Points on a hilly landscape, in no order, each with its height.
From any point a ball rolls to the lowest of the 4 points nearest to it. It stops when none of these is lower. Distance is the straight distance between rows; heights are no part of it.
K_770 (h 0.96): [150 103 124 100  99 187 157 156]
K_99 (h 4.21): [172  96 122  86 134 179 161 149]
K_178 (h 3.85): [126  87 144 145 141 136 154 142]
K_760 (h 5.52): [ 81 121 138 179 141  67 111  78]
K_764 (h 3.93): [ 99 147 132 131 118 124  85  81]
K_767 (h 6.48): [118 155 125 107 141 163 148  76]
K_58 (h 4.31): [148 119 145 106 136 147  98 134]
K_974 (h 4.48): [103 124 170 143 116 155  89 152]
K_355 (h 6.88): [142  89 120 131 138 137 185 157]
K_83 (h 4.38): [125 138  94 110 142 127 168  88]
K_89 (h 1.75): [159 154 105  80 124 139 102 117]
K_281 (h 6.40): [105 188 151 153 174 108 167 102]
K_526 (h 6.42): [172 118 193 187 150  95 130  83]
K_378 (h 4.98): [ 88  97 143 154 145  95  84  80]
K_517 (h 5.78): [ 70 147 127 154 156 112 150  74]
K_617 (h 6.09): [145  89 128 125 125 163 160 137]
K_264 (h 7.57): [158 107 125 135 153 108 170 161]
K_435 (h 4.34): [182 124 124  77 111 183 157 176]
K_993 (h 2.09): [111  88  86  58 149 162 100 179]
K_840 (h 5.66): [167 148 157 157 118  87 122  59]
K_402 (h 3.82): [133 115 139 123 136 128  94 103]
K_576 (h 3.25): [122 131 139 115 118 160 103 189]
K_385 (h 6.87): [142 106 106 149  78 102 177 152]
K_310 (h 5.80): [154 113  99  97  56 144 109 171]
K_410 (h 4.93): [133 157 138 164 130  67 121 105]
K_109 (h 2.71): [129 129  76  70 148 131 117 182]
K_996 (h 4.32): [127  97 152 139 144 142 100 123]
K_952 (h 2.84): [137 163 102 101 115 144 107  97]
K_31 (h 5.12): [189 128 108  64 138 162 109 160]
K_346 (h 6.41): [ 62 144 153 152 149 149 128  63]
K_639 (h 3.66): [162 127 119  91 102 178 153 172]
K_726 (h 5.68): [146 191 115 135 144 108 184 104]
K_246 (h 2.10): [135 128 133  98 122 155 122 185]
K_807 (h 4.85): [146 118  83 101 155 109 154  97]
K_91 (h 4.81): [ 91 120 102 110  81 151 133 195]
K_546 (h 5.99): [157  94 125 109 146 137 130 130]
K_682 (h 4.05): [105  89 154 162 149 107 115 121]
K_291 (h 5.85): [119 118 123 127  50 132  94 165]
K_373 (h 3.98): [111 154  73  83 122 121 104 147]
K_890 (h 3.34): [114 162 117 118 106 137  99 100]
K_226 (h 4.96): [106 110 127 151 140  98 105  85]
K_821 (h 6.37): [159  81  88 129  90 118 167 144]
K_9 (h 4.13): [163 143 110  86 139 141 108 175]
K_908 (h 7.49): [ 86 165 166 133 187 146 105  75]
K_220 (h 6.17): [183 159 147 154 134  83 121 110]
K_583 (h 5.28): [131 187 139 166 119  93 139  79]
K_340 (h 2.80): [105  96 148 171 135 127 152 144]
K_292 (h 3.57): [155 137 125  96 117 170 129 181]
K_709 (h 5.34): [127 125 131 128  64 159 124 164]
K_12 (h 5.48): [144 126 140 160 131 118 170 164]
K_732 (h 6.20): [ 98 135 130 132 159 142 158  80]
K_669 (h 5.05): [110 125 103 139 140  88 137  96]
K_352 (h 5.16): [110 129 157 189 158  68 108 116]
K_597 (h 5.90): [159  67  93 137  75 101 156 164]
K_947 (h 7.02): [ 80 169 157 133 140 163 122  86]
K_703 (h 5.77): [167  97 126 101 156 146 140 142]
K_641 (h 4.80): [145  94 130 119 159 118 123 116]
K_867 (h 1.11): [107  96 133 151 106 138 161 136]
K_49 (h 1.02): [103  98 101  89 148 154 118 194]
K_4 (h 3.53): [ 93  93 162 164 133 137 126 124]
K_543 (h 3.45): [119  91 152 143 109 172 138 134]
K_100 (h 7.50): [ 94 150 152 139 211 122 129  78]
K_528 (h 5.86): [163 107  91  98 157 104 149 124]
K_618 (h 5.09): [126 161 156 184 120  64 110  97]
K_270 (h 5.60): [ 70 149 128 171 133  85 131  76]
K_318 (h 2.51): [145 110  94  78 141 150 137 198]
K_536 (h 5.45): [166 141 177 167 127 112 155 134]
K_149 (h 6.11): [178 135 179 172 138  99 129  99]
K_303 (h 4.10): [114 125 162 131 101 163 115 158]
K_541 (h 5.32): [ 95 138 115 155 137  84 138  86]
K_215 (h 4.02): [ 94 127 124 113 139 124  94 188]
K_400 (h 7.14): [ 79 193 113 111 129 140 123 126]
K_200 (h 3.62): [119 119 152 170 118 111 169 149]
K_29 (h 4.08): [118 119  95  96 101 168 145 202]
K_486 (h 4.20): [ 94 128 116 123  99 154 125 192]
K_935 (h 4.30): [171  95 105  98  72 169 139 148]
K_957 (h 4.99): [ 82 104 148 172 134 101  83  73]
K_943 (h 4.42): [144 146 156 170 142  85 126 140]
K_302 (h 6.06): [165 127 191 180 119 121 149 112]
K_999 (h 7.34): [145  88 121 119  46 150 103 144]
K_314 (h 5.56): [155 200 154 158 126 119 161  73]
K_924 (h 5.08): [147 132 117  94  66 165 139 168]
K_765 (h 4.87): [127 148 172 184 135  76 107 112]
K_510 (h 6.38): [185  97 101  84 157 137 139 123]
K_278 (h 6.74): [ 96 178 141 112 145 165 127  95]
K_407 (h 5.87): [156 141 111 134 152  86 145 123]
K_251 (h 6.07): [119 192 123 140 161 111 182 105]
K_127 (h 4.33): [101 151 116 115 125 110  74 143]
K_729 (h 5.29): [193  45 105 109  83 139 122 163]
K_814 (h 7.00): [ 84 191 142 116 145 161 117 110]
K_831 (h 3.26): [143 125 126 101 135 135  99 108]
K_926 (h 4.90): [ 94 131 134 150  64 153 112 171]
K_21 (h 4.57): [116 103 130 151 154  81 123 109]
K_931 (h 3.69): [116 120 149 175 150 100 140 146]
K_630 (h 4.41): [ 94 126 137 147 127 118  76  73]
K_922 (h 3.97): [131 142 143 115 136 134  83 168]
K_883 (h 5.57): [172 122 118  83 143 151 115 131]
K_866 (h 3.58): [109 121  83  83 144 120  89 173]
K_689 (h 4.11): [102 156  87  98 119 114  91 144]
K_783 (h 3.96): [105 138 125 126 125 136 113  67]
K_431 (h 5.06): [132 162  95 132 130  94 164  97]
K_68 (h 3.70): [137 129 103 103 127 129 135  77]

Call two points neighbours if one is among the 4 nearest of the other. Go from one point of each pair to the other, from neighbour to neighbour, staying as low as possible. Name the highest point that can't be avoided.
K_246 and K_770 | K_639
K_89 and K_49 | K_689
K_867 and K_770 | K_303

Two balls start at each pair of points below. Name the first point that both come to, or write never.
K_926 and K_486 | K_576
K_974 and K_291 | K_576
K_310 and K_924 | K_770
